Points, in no order, along strands that fork, close into loops and pass close to each other.
In the rows, 128 means zero.
Points whose rows are less than 47.9 apart are linked; no others are. Some points are linked to none.
pote: [139 100 123 180 150 134 104 137 203 139 148 162]
Buga: [106  96 113  95  90 148 132 160  59 132 123 109]
lizu: [153 159 141 225 125  95 103 160 138 133  94 163]
gom: [111 123 126 133 108 124 129 149  82 128 120 123]
Gitip: [130 120 122  65 136 131 149  83 166 128 132 141]
Gifaz: [167 133 139 181  97 145 101 189 105 125  89 126]
zum: [124 171 116  87 123 126 149 118  63 120 152  65]
Tet: [164 115 165 180 100 195  91 200 101 114  79 106]
muv: [104  95 114  86 102 154 138 137  83 134 127 120]
bogi: [114 153 138 127 133 111 146 123  90 117 132 111]
Nub: [133 167 142 136 163  85 151  94 149 120 126 152]
deval: [131 180 105  84 127 114 146 110  78 122 157  66]
nagir: [103 128 126  84 108 139 146 140  44 118 140  75]
mavir: [147 160 118  86 154  67 145  78 176 126 137 145]
nege: [111  96 120  99 134 152 131  96 166 138 136 147]
Gim: [135 162 105  66 141  68 138  87 139 126 154 106]
lodu: [112 168 141 148 131 108 141 128  80 114 132 103]
fem: [111  88 116  47 117 164 145  99 132 131 136 126]
gel: [162 145 140 190 103 126  98 186 101 124  91 133]
Det: [125 136 136 185 165 109 127  93 201 146 121 182]
ton: [123 116 120 143 101 129 122 159  90 134 115 130]
gen: [129  92 126 166 160 132 103 125 215 136 158 167]
Zuned: [117 149 135 174 109 106 115 163  76 122 114 117]
roru: [107 158 137 162 113 111 124 152  68 119 123 101]
sinum: [116 131 123  59 123 128 154 120  76 116 144  92]
tume: [110  86 114 107 127 159 124 112 157 142 144 141]
femal: [138 117 125 197 150 125 109 129 195 146 131 169]
fud: [123 108 119  52 126 141 150  92 147 128 133 131]
duzak: [108  76 107  89 112 171 124 120 134 142 143 131]
Lifo: [138 130 130 205 143 115 113 128 180 147 116 174]
Duf: [118 110 129 149 162 130 121  86 212 141 140 171]
Tiv: [ 97 108 122  83 100 145 142 150  46 123 132  92]
Mev: [108 107 122  64 115 143 151 122  83 123 131 111]
vig: [133 168 110  76 138  97 144 104 103 122 155  87]
Rolus: [126 155 144 160 157  95 145  98 155 131 117 168]
kuf: [148 144 133 216 131 108 109 146 159 142 104 167]
kamir: [138 159 131 104 156  88 151  90 159 123 129 148]
bivuz: [156  91 173 183 119 195  92 197 143 103 110 111]
fegef: [115  96 130 147 166 131 113  96 221 137 154 167]
Vir: [122 110 126  82 140 141 142  78 186 133 136 149]
Nuloz: [114 144 126  84 122 128 151 128  59 116 144  78]
Pusu: [158 103 173 192 115 198  84 198 126 108  89 108]
patip: [135 143 133 187 108 108 108 168 100 129 104 138]
loful: [162  95 129 166 118 169 106 179 155 126 131 127]
valev: [110 128 132 113 125 124 145 127  94 125 125 126]
sefe: [126 147 140 170 160 103 139  91 179 136 115 179]
Tubam: [103  78 111  66 114 172 132 109 134 137 143 128]
voru: [138 162 110  75 147  59 140  80 163 127 148 127]
zin: [131 168  97  64 135  83 138  93 115 127 159  86]
vuman: [171 123 150 179 100 172  99 193 111 121  89 117]

A fork is a point with three links, a tip a point with one. Leave the first point through the second and follow the links. Name the first fork or tip that comes.
Mev, muv: Nuloz
pote, gen: Duf
Zuned, patip: bivuz
fegef, gen: lizu
Gim, voru: Det
bogi, valev: ton

A tip is a point with one link. Name the tips that can be reached along the links from each point below, in the order of the rows.
pote: lizu, Duf
gel: ton, bivuz
Buga: Det

Name the points in between on the shortest way along the links from the first point to the second, in order.
gen, kuf: pote femal Lifo
Nub, voru: kamir mavir
Pusu, patip: Tet vuman Gifaz gel
Gitip, Tubam: fud fem
muv, zin: Mev sinum Nuloz zum deval vig
